Points, in no order, along strands that fork, close into loops and pass close to each other.
(in the rows, 128 means zero)
Points whose rows are less than 154 apart are linked; no others are. Some points are linked to none.
mito: [119 106 130 120  72 145  77 131 136 122 144  76 149 139 144 115  92 133
 129  89 145  84 104 168 135 133 147  89 169 110 126  98 100 117 114  33
 194 105 120 155 154 111  88]
dibe: [115 192 103 163  53 174 165 124 159  80 104 114 111 121 123 111 146 130
  82  91 123 112 152 189 116 114 121 129 112 128 126 118  74 133 135 133
 101  94 123 135 133 139  90]
bel: [184 119 138 165 155 101  81 175 152 125 139 145 145 125 118 159 136 145
 115 136 143  44 119  99 125 133 101 109 137 126 162 127  82 151 114 128
 145 164 164 118 122 106 130]
Sibi: [158  36 147  80 153 118 155 166 133 170 115 115 141 169 120  98  90 143
 196 174 115 184  87  74 157 189 136 144 145 163 115 152 167 118 126 103
 157 123 126 135 105 163 210]
zed: [131 127 114 178  99 112 141 178 188  82 142 138 131 163 139 177 155 131
 116 125 133  43 121 171 112 131  88 117 163  92 118  87  61 159 127 177
 132 188 168 132 131  83  77]
Fogul: [115 157 121 122  83 145 133 112 116  83  89 113  93 138 102  83 111 145
 125  68 147 112 150 111  95 149  84 120 114  85 143 121 129 120 152 104
 113  83 119 153 145 179 120]
luto: [102 131 139 147 157 124 147 121 136 123 163 145 159 132 129 140 134 126
 153 129 131 190  56 109 139 101 123 126  90 179 163 175 179 133 102  93
 146  91 119  94 174 175 166]
medek: [112 128 114  59 133 175 134 164  83 122 167 111 138 131 152  92  97 107
 157 165 139 171  90  86 103 156 141 125 111 132 137 126 170 114  67  89
 126  69  72 148 148 185 132]
rufef: [124 113 117 123 123 105  58 138  96 132 172 112 129 133 147 130 155  87
  62 143 117  79 143 137  85 127 151 135 138  86 115 123  97 139  95 167
 141 171 128 141 107  96  39]
zal: [149 108 155 101  95 128 180 179 119 148  88  66 103 157 146 136 151  93
 110 146 117  78 139 180 119 167 121  89 186 105  77  90 113 146 173 106
 163 151 126 185 109 132  74]
pek: [ 95 101 152 169 138  59 130  85 109 123 159 154 150 165 120 124 134 121
 145  66 135 172  75 126 147  91 111 105 126  96 167 140 196 133 159 112
 125 108 160  87 184 145 154]
rutu: [136  83 148 117 156 114 131 114 114 185 129 105 196 158 134 144  93 123
 146 128 113 162  99 125 157 135 179 117 147 168 127  86 171 131 141 127
 160 112 101 125 135  96 149]
dib: [177 128 125  89 153 131 173 186 121  98 105 135  49 135 111  97 132 172
 151 159 124 109 149 127 103 168  79 133 156 122  72 126  91 145 116 153
 102 154 141 137 127 136  95]
Fek: [122 149 104 190  83 126 107 165 121  52 162 123 126 140 138 103 151 143
 113  78 167  71 113 111  77 120  45 107 105  90 175 145 102 149  96 129
 110 109 153 122 160 157 108]
giz: [ 99 144  90 107 124 155 139 113 143  91 137 136  83 132 139 123 145 172
 134 124 146 124 168 150 131  91 129 175 141 113  94  66 107 120 114 172
  76 122 125 112 138 124  98]
rener: [141  67 125 114 129 122 111  81 147 139 188 133 144 116 180 129 111 134
 126 182 128 201 102 144 187 115 210 154 108 144 113 157 123 157  80  69
 149 104 122 135 115 121 137]
Sav: [126 129 147 123 152 156  53  83 150 140 157 137 133  61 115 112  89 132
 159 141 164 159 107 131 175 119 158 136 108 170 161 192 113 110  94  31
 147 118 126 128 136 138 158]
Tem: [106 103 115 113 110 147 157  89 128 141 146 170 138 109 141  99 103 144
 164 132 122 221 108  80 180 111 150 166  71 141 167 166 172 110 123 130
 112  69 127 108 135 144 188]
Kiz: [108 113 123 119  96 121 138  86 103 150 169 168 169 130 148 116  92 120
 140  94 111 223  76  94 166  89 148 137  51 141 188 185 192 140 164 137
 113  59 127  95 154 134 175]
zevo: [101  85 100  94 130 110  96  80 105 153 165 144 117 122 172 127 116 149
 122 131 120 166 149  85 153  91 167 174 111  97 115 100 155 121 134 183
  92 131 121 125 109  83 121]
Gem: [106 100 126 107 102 143 199 180 147 109 150 109 111 175 144 169 159 144
 179 150 155 116 124 129 131 132  99 123 162  94 107  59 144 119 137 167
 107 135 113 182 125 161 158]
Pinuz: [132  85 138  97 106 149 191 183 137 126 137  90 140 182 163 157 137 145
 178 176 153 135 113 151 159 141 158 125 156 117 107  65 138 139 128 114
 138 115 104 176 122 154 163]
zikim: [102 150  88 122  93 185  82 142 156  64 141 103 120 107 128  94  98 147
 136  97 156  69 121 120 102 145  90 124 131 151 140 124  63 113  77  97
 163 120 108 135 149 129  95]
Vare: [113 125 134 122 163 124 110 104 139 151 171 148 143 119 122 128 107 120
 149 159 107 194  85 108 149 125 137 152  98 196 139 207 168 114  92 115
 128 129 113 108 142 130 151]
Zubi: [124 110 116  97  96 167 120 159 131 117 158  73 129 146 154 129 100 116
 128 140 148 107 114 164 119 142 161 107 154 129 107  94 113 125  93  67
 160  94  93 161 130 141  94]
beri: [ 91 165  86 169  53 175  90 148 129  47 137 100 136 130 135 106 132 122
  92  79 149  55 137 129  80 137  71 128  90  88 150 122  82 129 116 170
 100 108 122 148 135 129  85]
tasil: [124 127 150 111 142  98  84  93 141 158  91 134 134 101  85 136 113 144
 141 106 140 105 149  71 138 126 104 132 142 108 142 137 144 110 193 143
 133 142 126 144 107 134 181]
Lavem: [143 182 118 128 132 157 190 153 134 120  53 112 137 126  95 155 137 125
 116 127 119 102 172 134  94 157 116 100 131 151 128  82 116 126 158 153
 110 116  89 148 126 139 133]
Pepu: [110 179 114 133  92 150  94  93 108  83 103 129 123 111  88  73 107 150
 143  53 156 100 135  85 119 134  78 127 101 106 179 133 106 113 149  97
 124  80 127 128 138 162 156]
lusa: [146 150 133 145 202 154 114 116 116 158 135 156 219 102 132 163  85 108
 118 135 137 150 100 119 166 114 188 128  98 192 152 133 134 121  87 107
 135  81 105  82 143 109 157]
nidat: [ 70 120 128 115 100 134 148  84  89 130 168 134 178 142 159 135 109 120
 128  89 128 205  78 117 145  79 161 110  99 112 184 122 198 131 142 120
 120  61 102 107 176 143 149]
vulo: [128 143 125  98 136 125  66  91  62 143  99 149 151 105 108  57  78 120
 136  99 118 152 138  57 116 144 119 138  80 133 168 181 159  97 146 120
 138  82  97 109 128 130 138]
Fisu: [106 177 148 163 133 139   8 118 139 156 156 124 224  78 126 160 161  64
 117 105 184  52 120 112 124 101 151 118  73 131 191 165 116 133 144 118
 113 157 139 113 102 128 171]
todab: [133 174 161 178 159  83  89  84 106 126 110 152 157 130  95 119 130 121
 105  49 116 127  91 152 134  83 116 114 118 146 159 158 136 133 158 109
 140 127 168  57 162 118 119]
kof: [ 94 140 137 115 142 149 102 113 115 100 185 118 125 107 133 123 102 126
 127 144 136 142  71 135 100 102 145 117 141 164 138 154 126 138  43  64
 161 120 106  99 174 158  94]
lobol: [114 137 153  95 155 113 182 112 123 142  47 112  85 120 101 159 121 129
 139 134  99 114 148 139  88 151  70  97 183 123  89 100 140 126 186 179
 166 179 123 176 126 142 116]
vodaf: [135 125 138 143 109 117  57 139 142 117 156 100 154 124 141 125 106 133
 123 103 148  72 106 151 128 117 124  93 163 140 146 115  82 141 107  52
 173 142 137 116 155  88  91]
Tes: [162 146 111 111 118 190 174 178 132 120 117 148 110  95 135 100 115 109
 126 199 127 179 143 125 157 181 145 130  88 152 120 179 132 120  75  93
 103  76 111 149  96 165 150]
meloz: [143 154 163 118 175  71 176 133 106 118  56 118  84 131  89 134 129 114
 120 116  83 110 137 105  48 169  49 102 174 136 107 149 148 134 161 157
 145 167 137 134 140 136 102]
lemib: [119 173 114 147 142 152 173 102  80  91  97 134 107 158 127 110 119 135
  96  81 111 133 145 184  85 106 125 116 131 131  91 102 129 135 109 144
 102  89 109  93 161 127  67]
kiv: [126 183 104 169  99 156 164 143 121  84  92 121 137 155 138 118 131 115
  72  69 122 109 140 180  73 127 135  92 109 112 126  91  99 143 131 133
 100  90 112 115 156 131  75]
tobi: [119 126 130 107 140 164 106 134 141  78 181 110 106 114 145 112  88 157
 161 159 144 117  94 153 130 117 116 112 157 171 125 149  90 135  30  26
 164 130 124 102 168 137  95]
latuv: [119 136 100  89 157 148 138 130 141 116 143 123  53  91 113 116 152 145
 150 207 120 143 152 138 127 141 134 176 134 167  76 154 103  93  79 129
  87 161 108 135 102 144 122]
libe: [163 112 148 171 136  81  98 136  83 143 145 136 166 167 157 107 108 111
  92  97 135 120 118 154 123 135 145  83 127  70 138 112 121 133 123 107
 150 110 147 102 138 100  88]
Potez: [127 150 123 100 123 143 124 100  58 131  86 142 151 138 115  79  69 126
 112  81 123 146 146  70  93 148 123 104  86 107 158 114 159 116 174 144
 124  59  92 102 143 126 130]
niku: [167  91 148  78 135 143 171 176 128 113 100 108  37 132 136 111 150 152
 141 184 110  97 168 164 134 149  90 150 179 108  52 107  84 146 162 143
 125 169 158 184  91 122  80]
Vun: [160  79 105 130  90 128 146 144 133 159 151 132 169 123 163 149 137 134
 104 175 121 148 158 116 203 120 207 150 105  86 127  89 110 145 148 140
 111 115 145 163  84 113 154]
fofas: [161 104 140  88  99 120 134 177 132 158 116  72 115 134 131 127 134  83
 101 171 115  81 139 149 110 178 137  92 171 125  89 130 114 123 149  85
 171 158 113 186  92 141 100]
Sok: [ 94  97 139 154 126  75 116  76  97 132 140 140 122 157 138 101 115 141
 139  73 119 179 116 126 149  81 143 119 130  87 151 123 177 119 171 133
 127 106 145 110 157 112 126]
Ture: [101 172 130 181 116 128 130 103 143 130 115 124 145 117 122 145 168 102
  96  92 108 107 146 149 111 100 154 129 117 109 144 106 130 140 150 181
 119 141 131 108 129 123 123]
todev: [125 106 115  78 132 173 180 178 138 119 158  90 119 151 153 147 131 127
 155 178 145 118 118 164 135 150 165 133 163 155  84  63 134 132  86 105
 123 124  83 167 132 127 117]
zud: [ 65 139 121 164 100  90  77  78 108 132 147 131  94 140 152 122 160  93
  60  87 105 125 148 167  71  81 140 121 135  53 117 131 137 136 133 189
 110 165 152  99 126 110  66]
ruk: [121  92 139  95 123 136 188 170 136 107 109  96  90 170 148 157 133 140
 165 124 135  91 152 154 116 152  76 113 165  56  82  37 109 135 161 185
 120 153 143 182 101 127 107]
Berin: [136 152 148 145 126  90 167 129 121 118  57 144 123 130  81 105 151 136
 130  98  99 136 136  83 102 159  58 124 105 127 158 177 150 133 186 131
 121 120 150 142 131 187 165]
kepo: [131  99 118 102 110 126 101 146 113 148 140  87 127 128 161 115 121 102
 102 152 121 112 128 125 123 153 171 119 144 125 103 131 123 128 104  86
 158 127 101 162 110 126  95]
nom: [185  79 131  58 185 123 174 165 112 135 140 133  62 158 127 124 136 155
 171 197 125 153 120 128 116 151 109 154 166 143  62 111 129 149 112 140
 116 162 119 129 116 128 104]
zukel: [104 155  99 137  96 181  51  93 178  92 160 128 105  59 127 109  97 150
 166 139 181 135 124 133 178 122 133 151 112 129 149 177  96  90  59  51
 133 114 138 134 125 146 142]
Vamiv: [118 152 128 149 167 149  86 113 127  99 191 120 166  96 149 142 124 122
 116 131 147 133  83 131 123  86 162 124 124 174 155 140 122 153  44  78
 155 123 135  66 175 122 113]
Paked: [118 105 149 134 170 129  72  76 150 138 186 131 144  98 145 129 100 117
 141 156 134 190  74 141 174  97 175 155 107 166 147 197 138 132  77  42
 149 115 135 115 145 120 145]
Nalu: [128 195 144 188 145 119 125 112 131 130 111 132 174 132 121 166 158  81
  62  89  96  95 129 197  84  92 163 109 124 134 124 128 118 164 138 152
 114 158 141  76 139  99  99]
zepoz: [102 144 106 173 112 118 138 174 173  96 155 126 133 139 130 184 169 119
 125 123 155  60 130 115  90 127  58 128 155 108 129  75 102 137 111 186
 112 182 152 146 124 116 118]
zupa: [186  94 124 109 135 132 149 193 122 155 132 123 155 139 124 141 138 124
 143 189 140 113 138  79 147 162 139 128 132 112 136 113 118 131 119 128
 146 120 130 144  98 128 166]
lof: [126  82 143 107 173  84  67 101 128 172 163 137 151 125 113 132 117 125
 134 146 111 171 104  99 131 129 144 155 128 185 139 179 166 118 134 128
 155 145 115 113 137  92 152]
Vimu: [121 159 106 201  98  99 123 160 141  51 183 125 110 133 144 130 171 139
 102  95 158  87 106 145  77 110  64 104 127 126 149 151 105 156  67 135
  99 148 164  95 177 142  89]
Kom: [163 137 101 118 153 141 159 117 103 146 113 151 107 108 138 134 162 119
  87 171  81 171 167 141 148 116 168 173 108 127  93 130 122 116 121 197
  96 136 122 110  95  87  97]
vota: [118  41 135  76  57 108 171 110  86 147 108 105  66 159 182  76 115 142
 147 124 107 194 148 131 161 112 149 151 123  43  86 108 174 121 188 132
 104  91 151 155  98 137 107]
sim: [137 107 109  61 163 160 174 140 125 180 133 133  88 108 125 131 118 131
 149 213 112 178 148 120 148 162 150 180 120 192  69 133 150  95  86 154
  91 141  91 134  89 133 129]
mab: [112 167 122 151 130 138  84 105 138  94 120 135 158 109 102 117 107 154
 148  66 159 110 121 100 140  95 119 123 110 133 169 123 138 113 140 103
 130 101 131 105 148 142 169]
poga: [123 143 123 141  99 109 145 100 145 140 105 168 123  90 108 147 174 133
 114 133 113 158 175  81 151 108 109 150  92 103 165 176 148 126 197 195
  96 135 143 133  87 141 178]
bulu: [121 154 148 154 138 134  84  93 147 137 138 158 200 105 109 149 134 123
 157  71 176 120  91 110 166  70 123 122  98 133 187 146 150 123 176  99
 126 120 149 102 150 135 197]
bot: [161 132 146 159 148 105  41 134 146 123 157 133 139 112 116 142 101 153
 114 109 151  38 112 131 121 113 121 125 144 144 146 121  62 138  90  99
 159 184 159  71 148  65 114]
dekod: [ 43 154 120 157 133 117  64  75 127 118 178 128 120 138 135 138 153 109
  88  96 122 104 137 169  86  80 159 155 137 108 114 106 122 136  91 183
 111 175 142  89 135  84  72]
vina: [167 106 131 148 176  58 161 152 102 109 124 152  74 177 124 122 145 153
 125 119 116 143 126 131  97 129  88 106 139  81 112 128 133 156 120 153
 113 137 161 101 148 118  90]
getem: [151 152 145 156 197 133  83 111 110 125 154 156 193 112 135 132  98 110
 105 116 138 133  95 126 140 101 171 110 104 181 148 149 122 145  82  85
 146 109 124  61 176 100 113]
nofo: [164 141 114 119 119 187 148 160 161 120  96 138 111  98 126  95  79 134
 166 184 154 134 158 129 186 174 143 127 119 161 128 150 104  96  84  69
 133  92 118 148 106 152 160]
zeru: [ 94 115 126 105  96 153 135  86 140 150 107 164 141 104  97  96  89 122
 193 121 124 216 109  89 185 136 140 144  76 169 174 187 175 104 168 105
 124  70 126 127 123 164 224]
vezut: [118  89 152 177 110  99 101 123 131 152 142 105 183 164 165 174 143  79
 108 107 128  85 116 185 145 114 183  91 164  79 133  77 114 148 142 108
 179 155 143 137 125  86 114]
Bap: [140 133 150 193  93 107 101 148 162 145 119 118 182 138 139 191 148 111
  96 114 143  48 127 170 152 109 138 100 147  97 149  84  88 145 173 135
 158 166 170 150 115  90 135]
kikal: [135 112 159 165 169  76  91 113 152 165 139 161 188 124 116 167 146 125
 146 110 149 124 107 106 168  90 136 140 120 128 176 116 148 146 173 132
 121 150 171 102 128 101 186]
Zuvo: [138 141 109  97 116 158 153 158  96 130 148 121 120 123 151 103 114 100
 134 155 127 174 124  84 109 170 138 129  97 139 142 172 143 130  84 105
 115  79  95 151 122 184 136]
Sezet: [127  92 115 102 101 116 182 137 119 156 162 139 135 146 146 147 160 114
 128 175 117 205 118  98 145 132 164 143 112 134 124 141 184 126 128 175
  94 115 118 145 129 132 155]
Zalu: [ 89 137 111 137 102 117 176 141 172  89 141 117 133 155 134 184 160 143
 162 129 156 115 131 103 113 122  99 117 149 103 126  73 166 123 146 160
 102 139 115 156 142 172 167]
tuf: [120 146 100 105 120 138 120 124 135  96 119 149  75  90  98  94 152 149
 154 142 139 112 159  64 127 142  73 160 102 113 143 169 134 108 124 147
  87 135 133 140  97 164 164]
niv: [131 160 116 128 119 152 147 103 103 118  93 135  62 138 139  99 140 138
  86  96  95 119 174 208  98 116 132 142 143 129  63  97  89 132 145 144
 110 125 121 121 129 108  43]
tume: [ 96 124 153 203 138  60 106  98 105 159 152 129 145 157 164 143 151  71
  76  94 108 123 113 190  76  95 131  85 155  55 126 124 142 130 125 161
 140 171 153 112 135  98  71]
noz: [142 154 145 142 136 133 224 154 144 142  68 135 166 132 108 176 149 122
 117 128 114 123 141 131 132 145 139 108 130 156 133  91 146 126 169 162
 139 108 107 143 130 130 169]
kiro: [146 147 147 136 126  82 125 136 107 144  90 110 110 130 111 120 135 101
  95 102 114 110 132 124  74 159  94  90 152 116 123 154 126 137 148 112
 153 154 130 146 123 136  97]
Nibod: [129 188 128 187 135 115 157 133 139 106 116 135 124 133 125 171 185  88
  67 125  90  98 126 190  82 102 138 114 155 151  97 138 114 171 117 165
 110 195 151  82 138  91  77]
fitu: [151 113 131  77 167 128 184 121 105 145  55 141 135 150  90  81  58 162
 166 107 113 173 133  76 122 176 109 129 111 157 120 114 166 108 169 145
 144  78  97 100 144 135 171]
gul: [151 143 136 148 153  85 191 155 129 110 116 151  91 144 121 134 171 134
 107 139 104 129 129 131  72 122  81 107 138  93 109 137 129 160 132 182
  88 155 160 126 149 148  95]
fef: [106 111 136  96 117 135 101  57 108 191 111 170 158  97  79  73  55 124
 172 110 115 203 135  81 187 139 133 148  62 187 158 180 184  82 188 139
 121  84 114 120 101 102 188]
luzo: [126 153 114  89 155 141 129 125 123 100  89 143  82 107  77  81 107 172
 169 117 137 117 156  58 109 168  60 161 124 146 133 151 133  88 136 139
 107 124 107 125 114 166 166]
zumas: [120 113 159 168 155  96  89 109 117 124 193 138 173 136 135 142 135 128
 139  98 145 181  47 114 145  83 125 114  98 136 178 170 159 151 119  82
 139 105 165  74 191 137 161]
Sipin: [138 153 110 100 135 140 158 114  95 132  81 137  62 109 115  85 152 137
 104 140 100 150 181 145 107 125 134 153 117 142  75 135 122 112 140 159
  99 119 114 129 103 129  76]
Zad: [183  80 128 135 134 115 170 174 140 143 109 140 141 143 144 143 128 161
 117 154 126 113 159 119 169 141 146 123 128  87 133  92 106 132 158 153
 125 122 151 137 105 110 156]
lobi: [103 141 133 145 128 126 213 126 124 169  88 119 144 161 136 189 144 120
 136 115 112 153 138 169 118 134 139  98 146 126 105  69 173 128 174 180
 131 121  90 135 129 123 145]
zuki: [ 74 138 130 116  91 137 179 113 134 146  96 105 116 150 139 171 161 118
 138 134 105 141 163 157 125 133 150 117 152  91 104  77 165 103 184 177
 124 125 100 174 109 139 128]
zin: [148  74 154 115 153 100 131 105 122 177 146 147 160 150 125 139 107 135
 134 118 102 186 109  92 159 125 159 146 115 169 127 119 175 122 162 125
 151 106 132 125 126  87 162]
noso: [140  97 131  64 159 128 146 158 125 179  97 113 106 122 107 151 143 115
 133 190  99 133 151  85 105 171 116 142 160 148  93 145 145 113 146 168
 144 175 112 185  73 134 134]
Gova: [162  96 134 117 117 157  96 160 156 148 105 141 129  95 115  96  86 131
 177 178 156 136 132  87 189 191 123 133  95 130 163 194 132 102  85  49
 141 101 134 156  83 179 200]
nonir: [102 162  89 118  87 169 126 160 148  71 140 129  82 110 100  91 155 138
 143 128 158  95 153 100  97 165  52 149 128 125 137 147  90 113 122 136
  89 134 128 170 116 189 135]
fafak: [ 91 170 116 131 131 170 138 114 182 130 134 111 135 101 106 164 144 123
 130 155 148 121 120 146 150 117 160 130 156 197 119 144 131  91  80  95
 135 153  88 135 127 132 145]
mabe: [166  71 134  95 130 124 112 155 119 199 130 126 169 118 141 138 107 100
 125 188 118 151 135  64 158 167 171 138 117 128 135 153 143 112 144 133
 144 128 118 166  85 128 163]
sifin: [149  53 161  68 161 124 208 155 107 159 134 117  74 184 162 128 139 147
 165 186  93 187 120 151 145 149 142 163 151 168  52 132 162 137 144 154
 130 166 116 146 115 116 129]
vomo: [ 87 158  90 122  94 187  60 111 180  81 157 116 128  95 143 116  86 134
 146 123 177  94 123 136 156 123 123 156 120 147 149 119  85  94  69  94
 136 104 109 146 127 130 121]
feko: [123 210 127 125 157 157 152 133 124 116  70 118 135 106  89 149 134 108
 113 125 114 101 147 112  61 148 119 110 120 192 119 133 138 110 109 155
 109 144  94 121 134 133 127]
zasut: [131  81 123 101 116 153 150 107 141 138 160 122 107 143 182 129 141 150
 134 179 108 177 121 168 164 100 194 166 132 138  96 122 129 135  98  94
 125 128 117 137 116 126 117]
sol: [129 134 122  68 149 121 143 130 129 153  69  95  90  96  99 150 125 123
 121 153 105 117 166 140 100 146 106 128 172 158  73 123 136 123 153 156
 152 178 109 171  97 114 115]
peziv: [117 116 134 127 116  96  95 145 111 104 130 104 129 170 127 115 101 136
 140  77 162  80 118 111  91 147  88  84 160  69 147  87 136 131 125 114
 153 128 123 134 154 119  96]
zevuk: [191 112 117 158 112 116 139 189 155 101 145 135 135 152 147 152 146 149
 119 139 128  54 126 145 139 146 104 109 143  99 124  84  56 170 115 140
 140 153 163 126 128  84  86]
vufup: [177 186 151 182 141 137  87 150 104 148 105 160 203  66 111 117 135  81
 106 130 152  94 121  84 123 147 118 112  57 158 201 215 125 120 147 104
 107 116 144  95  96 147 172]
dav: [127 102 113  66 100 119 127 148 114 195 120 114 132  89 113 147 143 100
 124 178 102 141 162  52 133 171 118 139 115 108 129 163 153 116 177 159
 138 153 119 183  59 155 163]
gomif: [103 141 107 164 129 128 142 157 182  97 139 126 162 139 120 199 160 142
 143 120 154  70 140  94 132 116  85 125 137 112 145  80 135 118 139 168
 121 155 136 140 119 133 171]
dobif: [152  87 142 153 110  97  87 111  97 183 148 112 194 139 171 146 127  85
  95 108 130 114 130 162 150 113 195 102 132  66 145  90 122 151 131 112
 155 112 142 137 119  88 112]
kato: [123 164 160 150 158  83  68 102 103 162 109 117 144 117  98 135 127  87
 100  72 117  93 116 126  95 129 118  99 150 149 146 166 135 135 146 115
 165 151 131  99 151  94 101]
mazad: [ 74 170 122 151 116 147  99 114 173 105 152 101 132 127 127 169 146 128
 120 117 137  84 113 190 105  95 149 120 179 161 114  75 104 124 101 128
 145 174 118 111 141  89  99]
Rit: [190  97 124 160 130 103 148 180 136 134 136 136 150 147 161 169 157 115
  93 165 108  84 149 148 133 143 140 106 140  69 111  76  88 160 137 180
 135 156 147 146 100 104 103]
bil: [172  66 131 101 111 119 123 133 128 213 118 134 201 108 137 149 105 118
 116 180 127 151 159  68 200 139 196 152  95 105 145 112 152 127 154 165
 125 120 119 152  74  93 187]
liru: [148 139 109 103 139 136 179 159 142 119 118 142  55 100 105 112 162 132
 141 191 114 153 147  92 122 160  94 160 114 157 117 194 129 119 103 153
  77 144 138 143  96 187 138]
mopa: [151 106 146 126 102 114 108 115 112 155 111 135 157 113 123  99 123 127
 129 124 127 152 127 100 166 136 141 117  92 109 179 178 139 117 167  97
 135  93 152 135 120 162 179]
dor: [122 156 133 171 109  94 128 125 124 146 124 165 160 109 123 145 180 102
  78 112 117 139 144 114 135  95 132 125  98  97 167 152 141 145 168 180
  94 126 153 111 122 132 152]
rusek: [137 149 151 179 156  94  85 116 161 154 124 149 190 123 110 195 147 107
 119  92 133  73 135 128 143 100 132 115 137  97 154  95 117 138 193 159
 132 159 173 121 118  83 166]
Fepo: [151 146 116 109 138 149 186 141  74 160  72 138 166 137 103  97  86 136
 126 105 116 151 149  57 102 163 119 106  90 130 144 109 169 120 162 167
 118  77  93 121 130 140 157]
lubap: [132 108 106  77 168 146 162 103 106 167 146 149  86 125 124 128 131 129
 117 192  86 202 138 126 146 117 166 177 105 193  63 133 140 116 104 184
  93 141  90 113 109  92 111]
koven: [150  81 159 125 171  92  89  73  95 151 128 126 112 152 128  95 102 170
 138  87 112 165 107 145 152 104 134 126 149 120 116 139 138 130 151  92
 152 130 146  91 157  96 108]
pir: [152 148 154 198 152  73 130 135  94 143 115 147 163 155 145 149 134  75
  57  99  92 117 126 178  93 120 150  86 125  90 132 107 137 166 121 151
 133 139 158  82 134  82  82]
teni: [ 82 155  82 113  93 184 149 129 148  88 121 116  62 119 126 114 156 163
 140 115 147 107 167 171 112 114  87 173 135 109  85  84  88 112 135 187
  75 143 109 160 124 134  78]
dunil: [103 187  92 172  60 179  83 122 145  70 122 125 131 111 132  86 138 131
  84  72 157  77 147 150 117 110 111 133  93 108 162 135  70 136 124 128
 109  80 126 137 136 143  91]
vusu: [146  61 137 130 102 123  89 124 152 104 170 126 108 139 154 100 121 170
 154 130 158 154 106 126 187 109 141 142 123  94 140 163  93 134 103  37
 153 102 164 137 138 158 154]
Kenan: [129 112 142 107 149 113  71  94  91 174 132 159 142  92  86  76  76 127
 161 114 122 179 119  48 144 137 107 158  60 168 179 218 167  95 172 132
 116 107 130 128 109 127 177]
buza: [168  88 143 113 160 109 101 116 120 154 134 139 108 123 133  81  93 160
 146 146 122 141 110 136 157 141 145 137 145 155 115 156 114 129  99  66
 174 141 132 113 134 111 110]
duku: [116 161 129 144 125 120  79  83 148 105 106 137  70 113 104 119 153 152
 108  99 115  75 157 185 124  93 100 153 164 139 116 119  83 134 157 134
 140 164 149 105 127  90  89]
banik: [125 161 129 173 127 101 168 143 147  92 135 138  92 141 125 149 189 130
  78 140 113 109 128 187  87 100  91 139 148 129 103 134 114 152 105 159
 108 187 156 109 137 124  87]
mem: [144 100 164 100 128 139  66 123 146 151 118 115 137  89 105  70  68 131
 175 152 149 151  96 106 180 178 135 121 109 153 165 192 110 100  99  19
 173 113 147 133 112 164 187]
lak: [132  81 130 150 164  81 151 131 120  90 176 147  68 177 156 125 148 170
 154 135 137 147 123 153 132 107 114 132 165  84 101  87 128 142 107 143
 113 152 162 109 152 112 101]
muro: [ 82 174 119 144 149 155 120 130 160 131 155 109 172 112 125 193 145 110
 134 141 144 107 121 160 117 101 152 123 167 170 126 100 129 113  84 117
 143 167 110 110 137 115 135]
fiv: [113 119 102 130 144 133 137 120 134  87 167 142 103 160 158 137 125 170
 143 109 156 141 131 147 144  89 150 149 142 102  99  65 117 132 100 147
 106  98 110 106 159 106 100]
tutim: [ 96 139 129 163 118 135  77  87 144 114 174 111 145 132 161 150 142 110
  92 113 136 109 123 200 113  79 180 133 142 121 114  97  95 149  87 132
 128 165 132  92 150  86  84]
Rop: [147  63 134  88 147 161 193 133 127 147 148 122  88 160 165 121 130 153
 174 188 112 204 100 164 180 128 173 177 138 168  64 130 141 130  96 103
 130 124 120 139 117 124 140]
Riz: [144  91 126 103 135 139  90 140 154 102 160 122  80 119 142 109 112 166
 152 168 135 111 116 147 145 120 148 123 172 165 104 137  80 130  59  43
 160 166 140 113 145 104  93]
kazes: [120 165 141 158 134  96  75  64 146 114  98 162 113 100  87 107 136 156
 116  66 122 100 131 172 142  81 125 131 148 132 139 158  96 129 170  97
 145 147 160  92 147 112 130]
Mukep: [109 160 123 129  67 122 169 110 130 133  65 131 104 100  98 113 164 124
 110 123 105 139 172  95 116 124  89 127 105  91 151 166 151 135 205 170
 116 117 140 172  99 185 178]
bok: [107 135 120 120 159 161 121  92 134 165 149 127 193 119 138 169  88 120
 160 142 134 165 106 130 167 112 196 135 119 187 135 102 166 101 103 112
 148 100  79 107 151 107 176]
Ber: [109 212 121 150 153 160 153 154 137  99 108 124 125 122 108 175 165  93
  84 134 100  76 137 156  58 130 132 121 138 179 105 118 102 145  74 180
  92 171  96  83 123 119  92]
vol: [156 117 125  77 159 146 163 145  92 118  76 131  93 143  90  58  86 162
 188 132 132 154 138  76 125 184 100 144 113 134 108 136 148 110 131 117
 116  97 126 116 121 176 175]
lov: [157 132 137 127 121  91 199 168 126  99  82 138  90 157 115 115 165 142
 140 118 108 145 127 121  90 156  69 112 130 121 133 148 135 144 168 140
 104 131 142 142 139 187 148]
biku: [ 92 154  95 116  74 163 140 129 148  73  93 103  79 120 102 111 138 135
 126  98 147  82 170 121  88 147  58 144 122  96 108  97  96 114 158 160
 102 110 119 197 118 162 118]
Nuzo: [135  91 156 102 120 130 185 178 135 126 102  81  80 174 152 140 123 126
 147 127 129  72 133 194 107 169  83  93 206  88  85  55 107 135 165 140
 150 160 144 198 128 125  65]

How many points has the smallest loop of links through each point below? Write - if it is on no loop.
Gem: 9
Bap: 21
bot: 13
Vare: 17
kazes: -
zupa: 5
banik: 10
kiv: -

A fork is a point with three links, a tip a point with one. Leave the first point through the second and follow the links. Name the first fork or tip that comes.
duku; kazes: mabe
bok; lusa: Vare
Pepu; mab: pir
niku; dib: Paked
niv; lemib: Vimu
Tem; zeru: tuf
Paked; rener: niku
